Each row is a point on a tangle of strands that fork and nearly touch. The rows are in no order.
Points whose rows are less than 47.2 apart are linked; no others are. Some points are linked to none.
(330): [3 9 11 2 -3 -22 7 -11 -3 -4 -14 0 -6 12 0 -4 8 -1 -19 -5 -8 9 20 11]
(656): [13 -20 -8 8 -8 8 -7 -1 -2 -7 -13 4 1 2 -2 -3 -27 0 10 7 -4 -4 7 8]
(975): [-10 -7 1 5 -3 6 3 -15 -2 -13 4 1 12 -5 -8 3 -12 0 -10 18 -4 -1 -2 -10]
(14): [1 -4 -35 13 -9 12 4 -22 -3 -1 2 -10 -6 -11 0 14 0 -3 -6 4 3 -13 -14 -16]
(144): [11 -11 -24 18 -6 8 -2 -26 11 -2 1 1 -7 -5 0 -1 -3 -8 -14 1 5 12 -18 -9]
(548): [16 17 18 9 16 -17 -13 -1 14 4 -15 -10 -5 -2 6 -24 -5 4 -26 -10 -1 22 32 1]
(1017): [-19 -27 1 14 -13 20 6 29 -13 -2 8 -6 15 -15 -31 21 -7 -6 20 -12 -7 -22 9 3]
(305): [-14 -2 -8 6 -2 1 2 -17 -4 -1 -9 3 -11 -6 -10 6 -11 -14 13 -11 -1 -2 -5 4]
(986): [11 20 -5 -11 -17 -1 0 -3 5 -5 -5 -4 -13 21 11 22 20 13 -5 7 3 -7 2 -2]
(973): [10 5 4 21 23 -14 -4 -2 13 16 -29 -3 -1 -6 13 -27 -22 0 -23 -6 -12 16 17 3]
(692): [26 11 4 9 3 -13 -18 -26 10 1 2 -7 -21 12 3 -15 18 -2 -6 1 17 7 1 -15]
(918): [1 11 -5 17 -3 -6 -5 -16 13 0 -10 15 2 7 8 -6 -8 7 -41 -4 3 8 4 -11]
(731): [8 -9 -12 1 -16 0 0 0 2 -1 -12 16 -6 1 0 4 -14 0 5 17 13 -16 -5 4]
(560): [-8 -21 -16 30 -6 11 -8 -17 10 -15 -8 -2 -20 -9 -6 -17 -5 -10 -20 2 -6 5 -16 -10]
(992): [-5 -4 7 10 10 15 5 -6 -8 8 -19 -8 -4 -15 -13 0 -24 -13 16 -3 -14 -1 3 8]
(572): [22 31 -2 -18 -16 -3 9 11 -1 -2 15 -6 0 3 -4 9 19 12 3 8 25 11 3 -12]
(523): [-15 -3 12 -5 8 -19 8 -2 -7 -4 -7 -5 10 -1 1 -4 -2 -2 -1 0 -14 11 14 20]
(21): [-20 2 19 -23 -2 -1 -7 35 -15 16 6 6 23 4 -8 -9 12 8 10 -8 7 19 -9 -2]
(758): [6 -22 -11 32 13 -6 -1 -4 -6 -5 -12 4 -9 5 1 -14 -19 -14 -21 -1 -14 0 2 5]
(933): [12 14 17 2 12 -9 -12 -12 -15 11 -10 -2 -4 -2 -7 13 1 0 7 -1 13 14 1 11]
(944): [-25 -18 -20 1 -4 15 -15 9 14 -7 12 -10 12 -15 -11 18 -5 -11 14 0 2 -34 -4 3]
(134): [-2 -5 -5 -16 -8 -4 9 13 -5 -4 27 8 12 17 16 8 17 9 9 7 7 -8 -12 -7]
(990): [-20 -19 -10 23 -9 12 -12 -18 -2 -19 3 -11 14 -5 -9 3 -13 -5 -5 7 -2 -15 2 -1]
(50): [4 -7 -14 20 -1 20 4 5 -13 -19 15 5 0 4 9 12 -11 -11 -1 5 9 -15 -13 7]
(737): [-17 -4 -19 -1 -14 0 1 5 -20 -1 0 6 -3 -12 -9 12 -14 -14 9 -9 10 -5 -4 5]
(834): [-23 -2 13 -16 2 0 -9 13 -16 2 16 0 26 -8 -4 3 1 5 8 4 6 10 -8 2]
(218): [9 -4 8 28 21 -9 4 1 -5 8 -20 0 10 -1 14 -15 -33 4 -2 0 -6 14 19 8]
(79): [-6 -20 -12 31 19 6 11 -3 7 -14 -7 -8 5 -2 -22 -4 -23 -8 4 -9 -28 -18 17 0]
(359): [18 -5 5 17 0 -3 -10 -16 9 12 -10 7 -5 9 1 -14 -7 3 -39 0 -10 20 2 -15]
(775): [6 -9 6 3 14 10 13 8 -14 -14 5 -6 5 3 -15 -2 -1 -5 18 12 -15 -10 -8 13]
(588): [6 -11 18 -9 21 -15 0 6 4 5 13 10 -4 -8 19 -9 -3 -10 0 4 7 6 4 8]
(720): [6 0 5 15 5 -8 -22 -32 6 1 -6 0 -15 4 11 -18 3 -2 -3 -7 7 8 -8 -8]
(807): [-5 7 -22 4 -18 13 20 11 8 -11 3 -2 11 7 6 24 12 13 0 11 15 -10 -23 9]
(487): [12 21 5 7 -15 -9 7 -15 17 2 9 11 -13 8 12 0 12 5 -25 -17 22 10 18 -14]
(277): [15 10 9 -21 -20 -3 -2 16 -12 8 13 3 5 6 -2 -1 13 10 16 -3 19 15 0 -4]
(1046): [-18 -19 6 0 8 2 -10 7 -8 0 6 10 -4 -3 11 10 -8 -11 8 6 2 -19 -9 12]
(328): [-29 -16 4 8 4 8 13 25 -14 0 -6 -2 -7 -23 -8 -2 -15 -13 24 -16 -9 -8 5 13]
(172): [18 5 -19 -3 5 8 0 -15 17 3 2 -3 -3 5 -3 29 8 11 4 14 2 0 -15 -11]
(51): [11 12 19 -20 -2 -14 6 -6 -7 10 8 -4 10 2 -10 -10 1 -11 -2 17 12 6 7 -6]
(213): [26 12 -8 3 -8 0 -12 -21 17 0 12 -11 -16 11 20 8 23 10 -5 0 19 11 -1 -14]
(663): [14 24 5 -22 -6 -8 -8 1 20 14 23 -13 -11 -4 -1 8 30 -8 -14 -4 26 -1 21 -4]
(88): [4 -7 16 11 0 -10 4 -11 -3 3 -18 -2 -5 8 4 -15 -10 2 -30 6 -23 18 20 -4]
(551): [2 -10 1 26 16 -5 5 -26 -4 0 -9 -11 10 3 -1 -25 -9 6 -5 -11 -28 13 7 -8]
(61): [-11 -6 -15 -20 -4 4 2 42 -13 25 9 17 9 4 -8 -8 26 0 3 -8 13 1 -27 -17]
(447): [9 -6 -9 30 11 21 4 -4 -10 -24 3 -2 1 17 -7 3 -16 -8 -1 -2 -13 -7 -4 4]
(641): [21 5 -13 15 -3 8 -6 -24 19 2 5 -12 -16 15 20 7 16 15 -13 10 7 4 -16 -29]
(832): [-17 -13 6 30 19 4 10 -15 5 -7 -14 -7 11 -1 -7 -16 -18 0 3 -5 -25 -10 10 5]
(325): [-24 -9 8 16 21 -10 19 -3 0 4 -10 -11 16 -9 9 -10 -19 -6 10 -5 -21 6 17 15]
(234): [-10 -3 13 -20 -3 -9 -3 16 2 12 3 23 -2 6 3 5 -6 0 18 3 16 0 -8 0]
(938): [-2 -7 -9 32 5 2 -24 -20 8 -9 -12 -5 -18 5 -6 -26 -5 -1 -10 -5 -5 13 -19 -14]
(93): [-16 -13 -3 -16 5 19 3 34 -22 19 15 7 11 -2 -11 3 19 -2 7 -7 -10 -7 -26 -8]
(599): [9 14 -10 -14 -13 -12 2 -18 -7 -1 -5 -4 -9 -8 1 -14 5 0 -6 -1 0 -2 8 -11]
(646): [12 -14 3 4 3 -10 7 6 0 -3 -13 8 7 6 8 -11 -31 2 3 7 -10 12 20 8]
(267): [-8 0 -11 15 5 -1 -8 -14 10 -21 5 -1 3 -1 -1 7 -4 10 -21 25 9 6 -9 -17]
(970): [9 7 2 -14 -9 -12 2 7 5 0 -4 19 -11 12 4 6 -4 2 9 15 18 -8 0 -3]
(705): [-9 7 5 -37 -8 -17 -1 9 -2 20 4 0 -4 -2 -8 -1 24 -11 5 -3 3 2 -4 4]
(217): [3 21 20 -5 11 -13 -13 -4 10 -1 -7 -1 -4 -13 17 -16 -3 4 -13 -12 10 10 21 6]
(980): [18 6 -7 -11 -1 -5 5 -17 16 8 4 4 9 0 -8 23 11 5 -11 7 2 10 -1 -1]
(49): [-16 6 -16 -16 -23 9 3 17 -15 10 -2 11 -5 -1 1 14 2 -5 9 -15 7 -6 -16 5]
(416): [12 0 4 18 26 5 -6 -8 1 -19 -2 0 -4 14 6 -5 -5 1 -2 -3 -13 6 -4 9]
(176): [-7 -5 -20 9 -14 24 5 21 0 -17 11 0 4 4 1 23 -3 -6 12 6 16 -11 -21 12]
(100): [5 9 16 1 18 12 13 -2 -6 4 -18 -15 -1 -16 -4 -7 -12 3 13 -3 -25 13 6 8]
(525): [-25 -24 -5 12 -3 11 -2 -3 11 -14 7 -7 19 -11 -10 0 -16 -16 5 0 -6 -27 7 8]
(412): [-25 -6 4 -1 6 2 7 21 -22 15 -5 -11 9 -24 0 -18 -10 -6 32 -19 -5 4 -3 13]
(314): [18 15 2 3 -9 -22 -5 -13 9 -5 -11 -7 -16 17 -4 -9 24 4 -28 -4 -2 2 25 1]
(346): [13 9 -9 15 18 8 -5 -26 24 1 -2 3 -11 11 0 13 8 10 -5 3 -2 -2 -18 -19]
(91): [-1 -12 3 4 8 -15 9 -12 17 -14 2 15 -9 2 10 -11 6 4 -17 8 -8 -2 2 -4]
(9): [-3 13 6 -24 -4 5 -3 7 -18 12 -9 -9 11 -13 -5 -7 1 6 13 -9 -13 1 2 8]
(464): [-3 1 -29 -3 -16 -8 -1 -24 -3 -4 0 -5 -6 -1 6 7 2 8 -3 6 0 -9 -1 -22]
(991): [12 10 24 -25 -3 1 -5 -3 4 14 -1 -14 10 -3 -1 -9 15 10 14 -8 -10 8 11 10]
(604): [-4 21 6 -27 -10 -13 7 -1 17 11 8 0 -12 -4 -7 10 31 -8 -6 2 17 3 -2 -1]
(366): [16 -13 -6 -16 -3 7 15 1 -6 6 8 8 -6 -10 4 1 5 -2 7 -3 -12 -1 -6 3]
(852): [-12 -23 7 -8 14 -9 -6 21 -9 -2 11 7 1 -8 15 -6 -12 -10 15 1 0 5 -2 15]
(1035): [2 3 30 -23 -3 -6 -1 33 -12 15 5 2 4 -1 -4 -2 13 13 13 -6 5 22 8 3]
(488): [4 11 -7 1 -4 -2 -3 -5 -2 -10 5 7 -1 0 16 7 4 -1 -10 -5 12 5 -7 10]
(531): [-12 -17 -1 -10 0 10 6 14 -14 -5 13 -1 11 10 -14 7 1 -3 21 10 -18 -25 -6 -1]
(728): [3 21 -14 -8 -8 1 14 12 13 -6 4 -2 -2 19 15 29 13 13 -4 15 15 -7 -12 -2]
(707): [-27 -7 2 12 16 10 2 14 -8 -15 0 5 -1 -15 -14 15 -12 6 20 -13 -7 -11 1 8]
(272): [-15 3 3 -17 -7 16 3 24 -25 10 4 5 -2 -6 -7 1 5 -9 10 -2 0 -10 -22 -1]
(892): [-21 -21 -4 -2 -4 5 1 22 -10 0 -2 -7 15 -2 -28 7 -10 -3 26 -1 -16 -31 9 6]
(976): [-3 -10 10 -2 17 -3 2 -7 22 -5 -3 13 1 -7 8 -11 -8 -6 -3 9 -2 -3 -5 11]
(919): [26 12 29 -21 4 4 1 7 16 1 5 -6 -6 -3 7 -14 10 4 1 -1 -3 8 17 6]
(1037): [11 9 17 -1 18 13 5 2 -8 -13 -3 -4 -3 5 0 1 -1 3 5 3 -18 3 -1 11]
(987): [-10 -16 -27 -11 -4 12 -15 1 8 -4 7 -6 2 -7 -1 20 -3 0 19 -1 -7 -17 -7 3]
(397): [-5 -12 -17 1 -20 28 8 37 -11 -3 12 7 7 2 -8 15 -9 -10 16 -3 4 -20 -14 5]
(1030): [-20 -9 -6 -17 -4 4 -16 3 5 -4 3 4 -4 5 13 11 5 4 16 1 -6 -18 -10 9]
(26): [10 7 37 -17 -4 -6 9 18 -3 30 -1 -6 9 -6 0 -13 14 5 15 -12 6 17 15 13]
(888): [10 17 -13 2 -7 -8 -14 -16 5 -11 -12 -9 -15 25 10 3 15 7 -19 5 -6 -6 4 -5]
(770): [3 21 -9 17 -7 -4 8 -17 8 -6 -5 15 -12 12 9 8 2 18 -24 -5 10 5 1 -26]
(381): [-15 8 -6 -29 4 -11 -6 25 -6 23 11 6 5 -1 -3 -1 34 -5 2 -5 12 -14 -22 -2]
(143): [15 8 11 -3 -7 -4 -3 -28 20 13 -2 -1 5 11 -3 10 14 8 -24 2 -1 9 11 -6]
(798): [13 22 13 -20 -1 -7 -1 10 23 -8 3 7 -11 -2 8 -6 12 7 -6 -10 10 5 19 8]
(619): [-7 14 16 -8 3 -5 7 8 -20 15 -14 -9 11 -22 2 -21 -8 0 18 -9 2 7 4 13]
(44): [-1 1 6 -7 -1 6 -4 3 -14 -12 10 -1 12 -2 -6 8 -13 5 4 18 5 12 -2 -5]
(904): [17 20 3 -15 -17 -15 12 -5 -4 -1 11 3 -2 -2 0 -10 8 3 -9 8 19 1 13 -18]

A fork is a point with three links. Follow the links from the first point to the second and name the forks in between, in order.
(305), (397) => (1037) (176)
(464), (525) => (904) (1035) (975)
(599), (973) => (904) (1035) (991)
(798), (852) => (991) (1035) (975)
(487), (737) => (330) (176) (1037)
(523), (1037) => (330) (176)
(314), (381) => (176) (1037)
(51), (980) => (904)
(1017), (551) => (1037) (176) (330) (832)

A fork is a point with three links, a tip a point with one. Leave the first point through the second and follow the links. Name the first fork or tip that comes.
(692), (720) => (904)
(992), (305) => (663)
(604), (705) => (1037)
(588), (852) => (975)
(938), (720) => (143)
(991), (919) => (234)
(234), (970) => (991)

Follow the links from the first point to the second, and from the first to the third. Name the last point that the two ways share.
(267), (218), (692) => (1035)
(314), (93), (1017) => (1037)
(588), (234), (641) => (1035)
(531), (359), (832) => (330)
(330), (705), (892) => (1037)
(412), (987), (731) => (991)
(1017), (79), (359) => (330)
(646), (707), (267) => (991)
